A landscape with many valleys, sampled at points; each row gives a point and its height.
A ball rolls from a point to whichever of its 2 nearest points has the largest drop for the distance, and stops where none of them is lower. Distance is the straight distance between rows; heights are no part of it.
(439): [  7   4 -11   1 -11  -3   9  -2 -11 -13   2  -2   0   8 -11 -11 -15   2
  -3   4 -10]  (h 288)
(21): [ 13   1   6  -5   4   7  -8  -2   4 -11   6   6   6   2 -12  14  -1   0
  -5  -1 -12]  (h 399)
(173): [ -3  14  23   2   1  -2  -3  18 -20   2   1  17  12 -10   5   6  -1  -8
  16 -14  -5]  (h 719)
(838): [ 15 -17 -22 -11   4   6 -15  -1  12  -2  -4 -19  -1  10  -1  18  17  -8
 -17 -10  -3]  (h 529)
(494): [ -1  -5  -6  15 -12  -4  12  -7  13  -2 -11 -21 -14 -11  -1 -21  -7  11
 -16  12  -2]  (h 765)
(411): [  8  12 -21  14   4   2  -1 -13   5  12 -11 -10  -3  14  -9   1  -6   4
   1   2 -11]  (h 431)
(703): [ 16   0   7  11  13  11 -16 -17  -3   7  -4   4   2 -11 -10  22  24  11
  -3  -9 -13]  (h 386)
(266): [-10  -4   5  -2  -6  -4  17  -1  11 -12  16   5   4  10  21 -22 -18  -2
   8   2   7]  (h 470)
(285): [ -8  -1   9  -1 -12  10   7   3  13  14  -9  -3   1  -5  -1  -7 -10   2
  12  14  -9]  (h 658)
(294): [ -9  -2   8   5   0   5  23 -14  13  19  10  10   0 -20 -10 -13 -15  12
 -14  17   8]  (h 602)
(855): [ 15   5  16  -7  13   8 -14  -3 -26   7   6  -5  20  -1   5  11  15 -10
   9 -27  -5]  (h 647)
(394): [ 11 -13 -16 -38   3 -20 -16   7  14 -12  -7 -11 -12   9  -4  11  15 -14
  -9   1 -22]  (h 424)
(823): [  1  -6  -7  24  10  10 -10   3  -7   3   5   1   4 -21  -2   3   9  13
 -12  -2   6]  (h 599)
(860): [ 10  -7 -12  20   6  -2   0  -7  13 -13   7  -8   1   3  -3  -4 -14  -2
 -17  -1   5]  (h 714)
(915): [ 10 -17 -14  -9 -25  -6  15   7  15  10  -8  -6  -5  29   5  -8 -16   6
 -14  -8 -15]  (h 362)
(356): [  5  18 -18  26   6   3  10 -20  10  13 -13  -4 -10   9  -6   2  10  11
   0   3   3]  (h 534)
(231): [ 15   0  12   2   6   6 -18  -3   0   0   7  15   5 -15 -14  16  19   4
  -8  -8 -19]  (h 290)
(61): [  6   0  -4  10   3  14 -13  -1  14  11  -6  -7  11  -1   1   2   5 -19
  11  -4   7]  (h 592)
(625): [ -6 -14 -12  19  -5   6   1  -9 -13  13   0   6   1  -8 -19  -5 -10  11
   3   9   6]  (h 782)
(339): [ 11 -17 -22   4 -21  -3   7   2  21   8 -13 -14 -10  15   5  -7   0   7
 -24  -7 -12]  (h 543)
(179): [  6  -2   0   4  -3   1  14 -10  11   3  20   5  -2 -10  -9 -20 -21   9
 -13  14   3]  (h 518)
(340): [  7  -7   2  -3  -2   0   1  14 -15 -20   3  -5   4  -1  -8 -11 -12  -4
  -4   0  -2]  (h 416)
(180): [ -8   1  13  -6 -11  12   1  19   4   0 -12  -9   0  -6   7  -5   2  -4
  16   7  -7]  (h 581)
(377): [  1  -3  -2 -10   0  -2   0  10  22 -15  -4  -7   4  23  20   1  -7 -11
   3  -5 -10]  (h 94)
(355): [ 14   5  -8 -25  20  -9 -33 -18  -8  -3  12  -4   3   4  -6  36  20  -8
   5  -4 -11]  (h 584)
(54): [ 11 -14 -14 -18  12  -1 -19   3  13  -9   2 -12   4  16   8  10  17 -21
   2 -16  -7]  (h 438)
(333): [  2   4   1 -14  -5  11  18  10  -5 -20  11   9   5  21  13  -8   1  -3
   6  -6  -5]  (h 275)
(803): [ 13   2  -8 -34  12   6   3  18  -3 -11   6   2   1  39   4  12   1 -13
   3 -10  -5]  (h 282)
(87): [-33   5   1  18  -6 -13  -8  -5  -9  19   2  23   1 -31  -1   8  -5   8
   2   1  17]  (h 805)
(572): [-32 -14  12 -16 -12 -13   8  -7   4   8   8   9  -4 -12  -1 -22 -23   8
   8  19  17]  (h 753)
(60): [  5  16   6 -23   1  11  11  15  -4 -14   4   8   6  21   4   4   3 -15
   9  -4  -5]  (h 80)
(760): [  9   9  30  -5   7  -2 -16   9 -25   6   6  10  15   1  10  16  11 -10
  18 -26  -4]  (h 683)
(161): [ 12   6 -16  -2  -9  -4  -2  -8   7   9 -17 -12  -2  24  -6   0  -8  -3
   4  -4 -21]  (h 308)
(38): [  3  -7   7 -16  11   0   0  20   7 -17  -9 -12   1  24  21  -5   6 -13
   7 -11 -11]  (h 304)
(592): [ -5   2   3  12  -4  11  11 -11  23  19 -10  -1   2  -4  -4  -4  -4   0
   4  11  -4]  (h 716)
(595): [-14   3  15  -2   1  -2  11  11  -3  -6  12  22   6   0  16 -21 -12   3
  17   4   1]  (h 566)
(467): [ -1 -14  19  -8  -8 -10  17  -1  13 -11  23   7  -8  11  20 -29 -21   1
  10   7  12]  (h 560)
(536): [-36   2  -1  -1  -9 -16   6 -26  -6   8  -4   9  -8 -28 -10 -22  -3   9
  -8  13  18]  (h 833)
(226): [ -6  14   6  18  -2   7   2   1 -17   5 -12  -9   4 -25   1  17   1   0
  -6  -7  11]  (h 873)
(323): [ 12   4  -2  -2  -1   9 -15   7 -29   6   4  -8   8   1  -8   1  -1  -2
  15  -4   1]  (h 705)
(609): [-12  13  22  -8  -8   1  12  19 -28   0  -4  17   6  -7   2  -1  -7  -6
  19  -1   3]  (h 754)
(909): [  6 -10 -13  19 -12   3   6  -2  14   2 -19 -23 -14   5  -3   0   0   5
 -18   5   0]  (h 673)
(931): [-34   5   2  13 -10 -10   4 -17 -14  16  -6  22   7 -23   1   1  -3   9
  11  -3   4]  (h 832)
(217): [  9  -2  -9 -12   0  -7   4 -12  24 -17  -6 -10  -8   3   2   3  11   2
 -25  -2 -25]  (h 38)
(22): [  5   5   3  36  15   5   6 -12   4  19  -1  16  -4 -13 -14   5  18  16
  -6  -3  13]  (h 633)
(553): [ 11  -2  -7 -31  13  -4 -29  -2   4 -14  13   1  -3   0  -8  29  20 -10
  -1   4 -10]  (h 540)
(933): [ 11  18  -5  31   7   5   0 -18   9   6  -7   6  -6  -3  -6  11  19  11
  -4  -3   5]  (h 611)
(351): [ 14   1  -2  -3 -11   0   6  -5   7  -9  16   4  -4   1 -15 -11 -16  11
 -13  14 -11]  (h 425)
(770): [-18 -20   7  -5 -10  -8   8   0   7   8   0  -4  -5  -7  -6 -17 -28   3
   1  22  10]  (h 712)
(852): [ 17   7  -6   1  14   9 -15 -26  -2   5   4  -2   3  -2  -8  29  33   2
  -4 -15  -3]  (h 465)
(745): [-27  -6 -10  12  -3  -9  20 -27  -1   8  -9  -1  -8 -17  -8 -18  -4  13
 -14  12  20]  (h 877)
(303): [ 14   3  10 -22  11   9 -15   3 -18   6   4 -16  16  18  12  12  20 -17
  17 -20   0]  (h 594)
(168): [ -5   5  -3  30  17  -2  16 -10   2   4 -22 -18 -12  -7  -9   1   1  11
 -18   6  17]  (h 797)
(242): [ 17 -11  -6 -27  -6  -7 -14  12   3 -19  -1  -5 -14  19  -8   6  12  -5
   2   6 -19]  (h 528)
(59): [-11  10   1  23   8   4  10  -7 -13   9 -18  -5  -2 -24 -10   9   0  11
 -14   2  17]  (h 843)
(360): [-27  -2   9  -4 -15 -15   6 -10  -8   9   9  14  -4 -31 -12 -19 -14  11
  -3  18  15]  (h 796)
(441): [  9  -3 -12  -6 -17  -5   8   4   0  -5  -7 -11  -7  23  -4  -9 -17  -1
  -3   1 -16]  (h 76)
(667): [  9  -5  -6  -3  10  10 -18  -2   0   7  -1 -20  15  12   8  10  10 -15
   8 -16   0]  (h 524)
(606): [-24   4   4 -10 -14  -4   7  17 -21   6   3  15   2 -17  -3 -13  -7   1
  13  10  12]  (h 800)
(281): [ -8   0   3  25   2   6  -5  -3   9   3   4  11   3 -22   6   5   2  16
  -5   4   2]  (h 538)
(805): [  3   8  -4  -7  -3   5   7  -8  22 -16   6  -6  -4   4   9   5  -1  12
 -17   4 -20]  (h 301)
(836): [  8  -1 -10  24   9   2   5  -3  11   2 -19 -26 -15   3  -9   7   2   8
 -25   6  11]  (h 743)
(122): [ -6  10   6  17  -2   8  17 -13  14  27  -3  13   0 -17 -14  -7  -3   8
  -4  13   5]  (h 671)
(779): [  5   3  -3  -4  -2   7 -12  18 -27  -8   4 -12   3   8   8  -1   6  -9
  17  -6   7]  (h 744)
(131): [  7  10  15   0  13   5 -15  26 -24   0   9  20  -1  17  14  -2  13  -7
  26  -7  14]  (h 815)
(70): [-13  16  16  10   6  -7  -7  13  -4   3   2  16  14 -24   9   1  -9  -3
   6  -6  -5]  (h 749)
(549): [  0  -2  -2  -1  -8  -9   8  -5  26 -15   7  -6   1  19  24 -10 -16  -3
  -2  -5  -7]  (h 309)
(581): [-13  -6  -3   6  -4 -15  29 -36   7   9   2  -8 -21 -14  -3 -23 -15  21
 -18  14  23]  (h 928)
(320): [ 18  -3  -6 -41  15  -6  -9  13 -11  -7   2  -9  -1  38   0  19   9 -20
   2 -10   0]  (h 208)
(166): [-29  -2  10  -5 -20 -15   1  10 -20   5  14  30  -3 -24  -4  -8 -10  12
   4  10  12]  (h 837)
(510): [  9  -3 -19 -26   1 -18  -7  -1  20 -14 -10 -12 -10  13   2   4  10  -7
 -22  -4 -30]  (h 292)
(895): [-11  11   7  10 -12   0 -11   8 -26   5  -8  -6   6 -24   3  12   0  -3
  11  -3  14]  (h 898)
(782): [ -9 -21  15  -2  -4  -8   6  15  -1  -5   1   6  -5   9  -1 -17 -27   1
  14  18  12]  (h 659)
(369): [-25  11  10  10  -5 -15  -6  14 -10  11   7  23  11 -28   9   5 -13  -6
   8  -9  12]  (h 774)
(17): [  9  -9 -16 -40  13  -9 -18   6  -1  -4   4 -11  -3  30  13  24  20 -20
   6 -11  -2]  (h 325)
(209): [ -3  11   0   8  -3   8   2  -2  20 -12  10   1   2 -10  11   2  -4  14
  -7   9  -9]  (h 439)
(81): [ -9  11  -3  28  22 -14  26 -14   6   7 -16  -5 -13 -11 -10 -12   4  12
 -16   9  29]  (h 844)
(376): [ -4   3  25  -2  -1  -4  16  16  -7 -10  15  35  -4   2  16 -28  -3  -3
  15   2   8]  (h 623)
(36): [  7  -6  -6  11  -6  10 -11  -1 -20  12  -1  -4   3  -4 -18   0  -2   5
  12   2  -2]  (h 741)
(713): [  6  -9 -17  16  15   7  -3  -5   1 -11   6  -5   8  -2  -1  -4   0   5
 -17  -8  -2]  (h 665)
(52): [ 13   5 -17   3   8  15  -4 -13  11  -3   0  -8   3   3  -5  21  22  -6
 -15  -9   0]  (h 548)
(580): [  1  -9  15  10  -4  11 -12   8   2   8  -3   4  17  -7   0   7   1 -17
  20  -6   9]  (h 643)
(382): [  6   4   0  -3   3  10  -9  27 -17 -14  10   8  -4  18  12  -5   8  -6
  21   0  12]  (h 783)
(155): [ 13   4   0 -20   2   1 -18   6  -2 -15   6   1  -2   9 -13  15   8  -3
   3   4 -17]  (h 472)
(390): [ -4 -11  18  -8   5  10   6  24  -3  -7 -12  -3   2   9  20  -9   4 -10
  18  -3  -1]  (h 469)

Where does a ball stop that starts at each point below?
(625) | (217)
(226) | (909)
(713) | (217)
(592) | (377)
(933) | (441)
(294) | (441)
